Each row is a point on a tangle of strands that fork and nearly touch. The rows are in no order.
(in the rows, 128 means zero)
Points whose rows are less than 119 apart are linked; no others are. Some points are linked to none.
vos: [114 116 139 133  93 137 124 109 136 166  87 131  99 145 190 174 106  89
 137 106 112 139]
dusur: [152 135 124 182 116 122 113  50 123 162 170 129 123  97 146 130 152 161
 129 184  66 169]
mor: [161  80  99 156 100 103 137 195 172 117 177 134 125 128 117 143 148 141
  92 109 120 124]
Rilo: [152 159  99 163 140  82 135  51  83 117 135 104 124  59 113  63 157 213
 170 155 118 178]
sib: [ 79 142 119 151 158 118 141  55 102 171 138 101 142  85  99  91 113 199
 161 162 147 168]
votod: [106 157 168 135 170 107 122 146 135  97 153 178 125  69 104 177 168 122
 115 145 156 107]
Dite: [169 137 150 169 167  86 117 143 147 120 181 102 186 125  70 113 175 158
 105 108 133 148]
gasu: [ 89 124  91 154  89 141 143  69 126 203 132  91 129 131 131 155 106 196
 145 140 105 151]
kod: [121 146 168 102 137 142  88 114 161 112 110 123 130 169 182 135 140  93
 154 189 144 133]
laf: [138 172 118 129 132 114 139 130 136 128 121 107  86 126  94 167 121 158
  98  96 159 123]
nuf: [167 112 156 139 139 161 134 109 108 152 183 113 121 142 111 117 152 123
  92 187 120 178]
pabib: [162  77  80  72 146 164 119 138 114 124 135 121 180 169 123  98 102  83
 148 114 113  96]
nugu: [ 76 148 131 103 134  79 156 109 104 157 158 118 142 107 119 144 142 168
 115 101 126 120]
nokat: [167  48 108 110 104 171 130 135  99 155 133 158 127 144 137 141  80  68
 119 131 111 139]
buv: [ 51 138 164 132 102 149 117 101 114 132  66 146 139 132 155  91 147 130
 159 123 140 109]
dut: [124 106  90 144  65 128 144 169 136 122 174 132 132 161 103 101 134 165
 103 111 142 118]
Vel: [127  92  96 117 121 161 126 115 136 142 144 107 187 140 124 133 130 111
 141 130 107 112]
kulo: [153 121 121 164  94 154 136  79  92 148 105 156 101 121 105 119 151 112
 117  61 137 131]
lizel: [ 92 128 109  83  92 134 136 117  62 133 128 127 138 118 141 136 165  68
 153 118  95 117]
delo: [111 161 105  84 182 155 163 130 165 103  84  98 112 105  90 114 113  88
  99 124 153  96]
meb: [ 87  95 127 122 110 130 166 123  79 148 111 121 119  82 121 131 154  98
 147 102 127 143]
ges: [100 125 133  86 150 148 121 126 141  76  68 164 153 130 139  87 132  74
 154 110 165  93]
luv: [177 135 102  53 131 141 117 152 145 105 128 144 138 179 135 116  96  83
 107 109 136 112]
vorub: [126  71 142  99 107 124 155 143 107 137 197 162 164 154 149 120 106 138
 119 144 136 157]
pagu: [169  54 148 117 144 101 166 165 124 119 173 151 152 120 132 149 111 134
 100 134 112 186]
zunet: [114 168 173 121 142 106 144 182 114 105  99 129  87 118  99 132 128 135
 104  95 189 130]
zupev: [157  63 145  67 153 117 133 151 143 107 110 132 148 165 201 152  60  88
 155 128 117 138]
fisul: [146 135 149  80 123 123 138 137 109 138 143 118 126 172 144 128 122  87
 112 108 128 149]
Tulim: [112 183 145 113 110 106 125 165 135 100  82 173 123 153 153  50 124  58
 104 142 125 100]
rugav: [129 125 144 120 152 124 134 152 133 119 124 140 108  88 114 151 140  79
 105 142 126 100]
Fal: [182  88 106 118  85 134 140  80  99 152 147  98 137 125 163 139 123 115
 151 134  83 186]
Dopan: [113  91 131 179 132 156 162 118  99 179 126  48 120 130  96 103 115 182
 143 116 160 192]
babiz: [ 91 132 147 141 117 154 122  92 158 164 106 150  90 124 154 180 100 140
 121 141 126 133]
Zakol: [129 128 194 142 169 148 116 127 107 145 158 113 126 169  85  86 156 124
 102 155 157 144]
bev: [131 158 130 118 123 115 151 149  98  49 116 102 131 128  95 120 177 107
 149 106 175 113]
bogis: [103  89 164 144 110 143 153 110  99 185 156 155 152 151 114 100 118 143
 111 112 149 150]
tata: [ 90  92 149 125 152 152 150  92 130 190 107 131 164 139 132 128  79 127
 113  93 150 154]
gidit: [146 119 138 147 158 111 172 121 118 125 148  50 121 141  98 120 141 193
 133 121 151 193]
zomab: [188  92 155 107 161 150 103 106 135 154 178 124 129 155 117 150 120  66
  74 162 107 158]
zor: [134 188 122  81 169  70 118 193 180  87 142 139 173 137 137 154 109 114
  92 125 136 109]
lev: [133  83  94  69 119 151 166 108  95 156 128 165 149 119 140 143  61  94
 148 135 111 129]
kof: [150  90 135 122 125 100 131 167 133 122 156 197 166 133 138 141 110 121
  90  67 146 123]
Ran: [ 55 180 134 136 142 151  91 127 114 134 115 121 116 164 124 102 136 215
 176 165 157  99]
ter: [176 115 126 151 116 118 104  73 120 145 119  92 142 155 165 155 159  96
 157  96  88 162]
kiv: [ 36 148 162 137 148 129 123 111 100 151  93 148 106  99 120 117 152 161
 157 110 144 103]
rog: [132 133 139 158 144  65 100 141 189 142 167 148 166 124 140 180 141 164
 121 101 106 124]
Zezav: [100 175 126 128 114 101 140 122 114 108 176 184 105  75 124 177 157 143
 115 166 106 103]
Vasof: [169  82 128  59 149  88 141 211 133  94 127 133 137 146 169 122  88  74
 160 113 116 128]
Zonus: [104 163 145 184  95 131 103 105 106  94 100 167 102 132 125 131 158 191
 162 131 152 103]
kamo: [ 84 110 110 124 110 138 158 111 112 153 123 102  94  80 117 165 169 131
 149 158  97 119]
Bufef: [ 88 173 120 163 113 124  99 158 104 132 120 131  62 147 122 127 131 222
 171 140 157  89]
Lolo: [152  87 134 143 101 150 159  72  95 170 145 101 107  99 153 139  98 149
 130 161 123 204]
noze: [111 144  90  60  81 128 106 143 108 115 144 177 143 152 176 116 106  97
 134 148  96 107]
Famol: [130 105 109 150 117 172  82 112 147 163  84 102 121 135 144 121 138  51
 146  98  93  90]
Zuzil: [186 142 144  80 141 131 101 150 161  65 111 177 153 171 176 123 101  96
 131 128 144 122]
bimok: [111 141 149 137 137 154  93 172 186 100 111 100  80 137 129 150 134 155
 127 183 143 112]
vozun: [ 65  95 110 119 108 157 108 124 132 122  58 151 172 145 164  80 143  99
 171  92 149  88]
sikal: [113 177 118  89  99  75 131 170 120  90 152 177 110 140 165 128 118  99
 100 147 120  95]
sos: [151 166 107  95 112 141  93 135 133  93 152 146 149 164 110 118 171 118
 118 157 125  88]
ras: [117 115 183 187 119 129 107  95  98 127 132 170 119 111 133 122 160 155
 155 160 135 139]
Lur: [113  96 137 189 118 150 141 141 131 149  92  99  91 145 120 123 112 201
 146 121 168 142]
dumik: [207  92 133 141 121 109 106 119 128 121 136 144 138 141 155 144 148 101
 122  82  90 133]
narup: [192  70 145 136 159 132 133 125 137 164 170 139 141 118 128 157  86 118
  89 123  74 165]
fil: [110 153 149 145 155 119 134 155 112  87  97 104 106 151  97 110 156 157
 164  97 189 119]
setip: [131 111 123  87 110 141 123 143 108 168 110  82 107 164 178 145  82  54
 116 117 118 159]
Gobem: [175  70 140  93 144 155 113 166 129 141 117 149 101 121 130 129  84  50
  81 117  94 116]
sozu: [117  85 123 118  79 104 150 191 155 138 135  91 124 141 146 149 129 104
 104 116 112 123]
Luvol: [108 153 132 111 144 150 117 131 209 125  68 104 108 170 162 142  57 134
 111 134 154 121]
Tabaz: [ 58 174 106  94  81 127 131 155  90 107 127 151 112 143 128  79 161 118
 122 116 147  84]
kun: [114 137 120 196  94 117 108  72 108 179 151 122 122 112 120 108 135 187
 142 125  79 145]
bisev: [169  94 119 178 132 156 126  85 129 147 132 114 107  60  94 143 144 106
 104 150  80 139]
memiv: [ 61  88 129 119 144 136 159 103 104 165  89 118 164  94 115 121 109  96
 132 102 141 100]
Zifer: [164 136 121 136 148  87 165 133 117 112 187  76 148  96  80 100 169 162
  95 120 129 186]
fepo: [118 125 118  95 154 151 153 150 171  96  58 140 125  99 139 103  85  61
 128 131 137  95]
votu: [119 162 104 207 177 111 112  63 106 167 110 102  91  62  81  94 130 185
 160 116 104 141]
kekav: [145 165  89  83 148 182 150 143 151  73 120 118  92 103  92 137 115 116
 102 163 174  96]
sezo: [162  96 165 181 113 129 102 136 134 109 119 132 117 132 136 142 152 133
 134 126 115 138]
peli: [137 117 111 201 147 144 142  92 114 173 112  83 112  81  59  85 111 169
 143 102 130 160]
Roror: [123 181 107  90 156 121 101 109 148 105 152 129 177 168 112 129 163 114
 118  90 113  99]
Gaz: [131 218 131  88 139 106 125 153 155  79  94 117 140 175 151  62 124  78
 125 127 155 107]
mopu: [100 149 106 153 132 110 146 102 109 116 133 148 109  71 121 178 143 181
 165 157 101 126]
gezi: [159 126 112 161 140 130 118 102 151 133 147  47 114 123  96 144 134 169
 131 146 117 174]
seno: [161 190 122 188 170  77 117  72  97 128 150  87 111  87  89 114 146 207
 152 118 113 171]
fop: [119 112  66 134 107 175 127 112 115 178 110  91 167 113 134 134 136  77
 143 122  79  81]
lem: [151 159  78 118 136 161 123 142 163  94 163 128 127 152  91 131 129 159
 103 160 144  94]
buro: [145 141 141 163 146  69 107 103 143 127 180 131 195 121 123 128 182 161
 131 112  88 142]
gusi: [147 107 171 126 158 155 106 141 163 130 100 175 104 124 148 149 109  66
  98 153 114 117]
puna: [160 118 122 107 152 104 151 162 121  67 102 134 131 114 117 138 153  78
 111  87 144 117]
robu: [139 131 141  99 132  72 114 173 182 106 168 135 158 142 166 178 118 121
 119 143 102 118]
Lene: [139 116 103  97 137  89 150 146 118 111 181 174 191 133 113 136 142 133
 115  78 114 110]
gatal: [ 72 140 112 137  82 144 137 170 127 133 141 137 122 152  93  71 134 176
 121 132 161  82]
Nugid: [144 215 148  83 165  77 134 183 176  77  98 148 150 145 137 108  95 101
  88 109 181 122]
rafip: [ 49 164 146 150 142 114 110  84  91 159 109 157 108 102 134 161 141 197
 175 135 102 133]
vagag: [ 90 149  99 100  58 167 148 101  69 144 136 136 119 140 108 105 147 100
 122 135 131  90]
Mik: [175  56 131 185 133 171 132 121 146 109 105  92 108  93 120 142 156 113
 130 145 115 149]
Rugab: [140 113 133  88 134 202 104 100 122  98 107 141 131 150 168 129 103  79
 154 206 151 122]
gul: [159 122 152 201  89 108 135 149 131 134 134  95  86 152 107 143 127 200
 123  69 165 136]
kuzap: [150 107 120  65  95 125 117 170 153  84  87 160 133 159 209 124  71 100
 141 160 140 131]
Famok: [191 148 113 177 129 135 101  68 150 131 143 103  96  83  97 136 151 157
 125 166  85 155]
Muf: [181 164 142 123 127  95 158 159 103  84 175 128 135  85 104 180 152 132
 112 139 134 160]
Beg: [ 60 127 114 189 133 144 124  86  91 196 119  97 120 114 113 123  98 205
 169 175 145 136]
marut: [ 88 161 114  76 114 131  96 167 147 101 110 202 158 163 163  68 120  78
 124 157 100  77]
fatu: [ 77 142 137 142 135 142 120 146 193 133  84 129  92 115 145 165  95 172
 125 139 153 103]
lom: [141 152 124 114 100  90 132 197 155 110 138 208 136 138 156 113 106 109
 101  99 138  81]
vitet: [157 138 102 174 113 126 131 152 149 148 115  68 102 131  92 144 145 152
 120  57 138 126]
Ridum: [125 143 174 134 179 138  99 136 161 116 112  89 134 132 130 129 138 138
 163 168 139 124]

A fork is a point with three links. Follow the links from the first point to the second and name the forks in between, in order.
Roror / Zakol => mopu > meb
Tabaz / vozun => meb > mopu
buv / ter => mopu > rugav > Dopan > gidit > Famok > sezo
tata / sezo => meb > mopu > rugav > Dopan > gidit > Famok
robu / seno => gidit > Dopan
fop / Ridum => luv > fatu
laf / mor => rugav > mopu > meb
gasu / noze => Famok > gidit

Follow the links from the first point to the second, and from the first to the third. Name the last point that the two ways share.
gatal / pagu / gidit => meb
Nugid / sozu / tata => meb
delo / robu / meb => mopu
sozu / Roror / Rilo => mopu
